A landscape with many peaks, sampled at points; each row gives a point and its height.
A climber steps from a point to whichever of its 3 nearest points has the largest rise for the distance, and stops where none of them is higher. Distance is the straight distance between rows; heights are no part of it.
kazos: [125 103 133 145 129  95 148 102]  h=363
fini: [124 109 117 141 137  93 156 125]  h=738
vibem: [146  89 128 169 131  74 146  87]  h=198
rugi: [120 120 111 133 130 103 152 138]  h=670
vek: [114 117 159  84 130 153 136 103]  h=197
Rok: [148 107 146 140 149 174  91  56]  h=433
Birin: [144 101 154 133 124 117 126  61]  h=650
zafaz: [117 134  91 140 135 108 143 165]  h=629
Pupe: [119 127 162 102 155 197 103  77]  h=223
dira: [129 147  93 156 127 105 128 176]  h=715
bivu: [133 166  96 132 117 137 134 208]  h=669
lebok: [110 142  97 105 127 145 173 187]  h=657
zur: [141 110 158 119 133 152 112  58]  h=368
gikop: [132 120 153 111 160 196 102  69]  h=244
lerov: [139 101 156 122 119 113 129  70]  h=511
tasa: [122 125 165  87 146 190 107  85]  h=214
laleb: [104 115 150  81 124 141 161 120]  h=110
Zopup: [136 105 159 135 160 188  98  59]  h=304
sudo: [120 120 162  93 123 151 119  84]  h=220
manop: [124 101 122 152 135  88 150 104]  h=507
vamef: [148 155  99 181 107  79  83 170]  h=516
Lefus: [142  99 145 141 127  98 138  73]  h=606
Bosuv: [146 151 101 198 117  72  83 155]  h=481
Tek: [136 171 102 154  94 105  97 192]  h=502
malez: [126 106 139 126 123  97 150 105]  h=239
zize: [109 128 106 121 138 117 159 162]  h=517
Lokil: [132 115 162 107 123 144 122  78]  h=247
basef: [137 162  91 153 116 106 111 194]  h=605
Vafo: [130 171  97 118 118 150 144 208]  h=165
pera: [146 107 153 129 126 144 101  54]  h=550
bimel: [122 144  93 130 133 123 148 180]  h=745
pegop: [106 134 170  62 142 201 120 107]  h=92
tege: [149  97 157 145 118 116 121  62]  h=668
dipu: [133 127  97 182 138  77 119 148]  h=487
luru: [127 154  95 139 134 113 126 176]  h=628
Kis: [135 151  92 161 123 101 110 171]  h=633
manuz: [140 155  94 176 115  92  97 173]  h=558
safop: [146 183 115 144  86 123 107 206]  h=492
Nuzu: [120 112 156 106 123 126 138  97]  h=208
Musa: [118 126 169  78 145 181 116  91]  h=207
kapi: [108 111 147 103 124 126 155 119]  h=179
Pabo: [138 170 104 138 111 126 113 208]  h=548
faf: [120 115 170  97 141 169 114  79]  h=203
Visef: [127 126  93 160 137  92 137 148]  h=915
sog: [137 163 107 169  95  90  89 175]  h=248
Pime: [144 182 111 134  93 132 117 215]  h=435
Vipad: [140 171 108 147  99 113  96 198]  h=518
ririm: [136  98 137 140 129  89 144  95]  h=496
zavev: [152 102 148 148 140 159  91  51]  h=568
zateg: [102 123 166  57 123 174 142 122]  h=120
Sasos: [132 139  93 174 140  86 112 156]  h=538
tuko: [116 137  91 122 137 125 153 175]  h=718
rifov: [122 152  98 113 127 143 157 194]  h=736
vef: [107 110 130 103 125 124 165 139]  h=76
lun: [110 130 105 108 130 135 164 164]  h=482
lup: [128 114 108 164 144  80 141 122]  h=308
num: [142 112 160 115 126 139 113  68]  h=352
tudek: [108 132 174  54 135 187 126 113]  h=74
Savoz: [143 129  92 197 139  65 109 137]  h=430
sen: [142 204 133 133  72 137 118 222]  h=315
rofes: [102 132 116  86 126 146 180 173]  h=583
maf: [120 119  99 143 139  98 143 147]  h=695
kunof: [136 115  96 184 141  72 128 128]  h=418
rur: [118 109 139 116 128 107 154 110]  h=206
fol: [110 113 147  89 122 136 155 128]  h=81
led: [109 126 124  89 127 139 172 158]  h=531
sugi: [161  97 155 148 123 147  99  46]  h=631
zate: [129 152  92 123 126 130 146 186]  h=832
Faso: [129 121 162 110 151 178 101  72]  h=199
denet: [119 127 101 152 136  97 138 149]  h=728
Vutag: [138 101 109 181 133  71 137 108]  h=310
Gemus: [101 131 141  70 121 152 172 141]  h=54
tokar: [152  91 147 162 154 186  88  48]  h=294
beni: [136 151  92 156 122 103 111 176]  h=654
fonab: [106 121 170  66 119 168 133 110]  h=151
Bino: [128 103 146 124 122 105 143  94]  h=176
didu: [109 132 164  72 149 204 119  98]  h=158
felil: [133 117 165 103 136 170 108  75]  h=178

For each start below, name the point where the climber stops.
Lefus => tege
Tek => dira
sen => zate
kazos => fini
vamef => dira
Bosuv => dira
